Points on a hilly landscape, in no order, each with its height.
A climber steps from a point to the highest of its 4 nearest points, and stops where none of them is higher. Distance is the straight distance between rows; heights are no part of it.
mefe height 74.2: [116 127 166 128  91 108 174  70 156 140 154 136]
Kan height 42.7: [123 185 150 145 126 146 134 110 148 154 130 120]
big height 48.4: [132 117 113 112 136 121 113 173 116 117 118 136]
bos height 21.0: [121 150 143 151 135 138 118 128 153 135 129 143]
diret height 53.7: [126  78  94 101 131 145 141 164 127 107 144 121]
Sovon height 53.1: [143 236 152 135 129 112 130 105 129 152 121 127]
Mik height 41.8: [129 124 124 124 142 114 105 166 127 121 119 143]
zan height 45.5: [128 102  69 127 149 140  48 143  68  96  77 101]
Tev height 59.5: [119  63  88 116 122 152 141 168 136  97 135 112]
zirob height 63.1: [132  98 100 105 131 138 127 175 115 113 125 119]
fimuk height 11.9: [130 175 152 130  97 135 172  79 152 155 137 131]
rezu height 52.9: [118  56 122 102 130 135 188 131 127  98 163 117]
deser height 62.9: [120  53  88 111 122 152 149 152 142  91 152 117]
vur height 45.4: [143 105  90 132 149 128  65 155  76 108  79 110]
panag height 49.2: [161 252 152 168 148 102 112  91 128 154 106 135]
zil height 40.7: [136 133 131 157 150 124  88 150 127 128 107 149]
Figet height 29.2: [111 122 133 105 133 118 135 135 129 118 149 156]
semo height 26.4: [144 172 160 128  83 119 187  69 148 170 137 128]
Suvet height 25.7: [119 164 147 145 121 144 131 112 155 142 132 135]
revo height 60.5: [110  32  87 111 122 137 134 155 145  81 160 115]
zulaf height 25.9: [123 174 151 138 110 145 141  99 157 149 137 129]
zul height 33.2: [120 155 154 129  98 134 161  80 164 146 143 131]
Muga height 59.8: [110  87 150  85 120 117 185 115 114 121 163 135]
puzu height 58.9: [140 174 130 165 150 141  84 127 121 170 108 111]
kepo height 68.7: [137 135 175 132  85  99 204  69 163 154 148 121]
rem height 56.7: [137 151 164 132  85 116 188  61 158 157 143 131]
pomak height 45.7: [108 119 143  99 120 117 139 115 136 119 152 155]
kul height 31.5: [120 120 121 103 132 125 125 154 119 114 143 148]
Ketof height 46.9: [129 200 150 132 112 143 145  99 145 159 129 119]
lesek height 61.4: [119  92 106  90 132 135 154 152 119 112 148 137]
fiku height 52.7: [152 116 102 154 153 121  58 141  88 119  74 132]
lurel height 53.8: [143 215 142 145 143 125 111 109 129 166 119 111]
Zino height 65.7: [107 125 159 113 115 113 153  96 141 129 156 153]
pap height 68.0: [122  60 103 102 136 147 173 143 138  88 156 119]
Ziv height 47.0: [127 107 109 103 136 129 134 171 120 109 135 136]
Fuf height 61.9: [120  69 104  97 132 150 167 151 133 103 150 123]
siruv height 67.9: [152 139 123 175 153 145  67 129 109 156  91 135]
kufi height 72.2: [116 104 131  90 129 125 154 132 122 121 158 144]
busi height 69.7: [110 142 148 131 123 129 135 108 154 124 144 151]
Rulu height 36.1: [127 128 128 139 149 110 102 155 124 122 124 149]
Fofeg height 27.6: [126 137 140 161 149 128  95 141 138 129 116 145]
Fideg height 62.6: [145 156 131 169 151 144  67 123 119 168  99 124]
sizu height 62.2: [114  40 108 107 126 133 167 137 143  85 164 117]
Sepu height 60.4: [107 116 154  98 115 108 156 103 126 125 160 149]
tiko height 70.2: [104 102 180 104  99  92 187  98 129 137 168 139]
Vum height 55.0: [152 207 133 155 153 123  83 110 122 174 110 100]
laduk height 35.9: [135  94  93 130 139 132  89 171  86 108  94  97]
gat height 48.2: [119  71 119  96 133 141 185 127 122 106 157 121]
Vod height 44.5: [136 111 106 121 142 118  95 175 103 112 103 118]
fopup height 71.9: [109 115 183 119  93  82 186  81 149 142 159 131]
Dumo height 33.6: [137 138 135 160 153 130  87 140 127 139 105 145]
dani height 32.1: [116 137 140 127 130 127 121 127 142 120 139 155]
Kosi height 72.3: [113 129 162 129  98 110 161  76 151 132 153 147]
zofu height 4.9: [137 185 154 124  94 131 174  74 146 162 136 128]
nugeg height 27.0: [119  75  86 138 134 145  91 174  93 103  99  85]
lok height 48.3: [142 108 100 129 145 115  83 163  93 112  91 123]
siril height 56.9: [145 117 116 164 151 119  69 138 103 125  81 140]
tigus height 39.4: [122  68  85 133 126 150 113 180 115 100 117  98]
nudas height 50.0: [145 114  87 136 145 130  50 140  80 104  70 124]
Mivat height 53.4: [150 231 140 147 145 112 104 102 130 163 113 112]
givag height 60.3: [143 114 117 145 152 117  79 154 112 120  93 140]
gezi height 52.5: [131  97 100 115 135 133 113 179 108 108 113 110]
zanid height 49.0: [113  52  86 132 120 153 119 181 126  86 133 109]
Bezuf height 42.9: [132 162 136 165 151 139  97 130 142 153 118 124]
lel height 51.2: [133 208 147 136 120 140 139 109 143 158 124 113]
mapi height 4.0: [147 206 155 122  92 124 169  78 139 163 136 133]

Where does a climber stop that starts at each point below?
revo => pap
lel => siruv
panag => siruv
vur => givag
laduk => givag
Zino => mefe
nugeg => zirob
Mik => zirob
Sovon => siruv
Rulu => zirob
Vod => zirob
Fofeg => givag
Tev => pap
Bezuf => siruv

Call two points neighbours if one is among the 4 nearest of the other. Go from one point of each pair to the other, from neighbour to neighbour, staying as high as possible. Name the lowest point that can't be avoided.
givag / zirob => Vod
kufi / mefe => Sepu
zirob / pap => diret
siruv / givag => siril
busi / mefe => Zino
pap / kufi => lesek
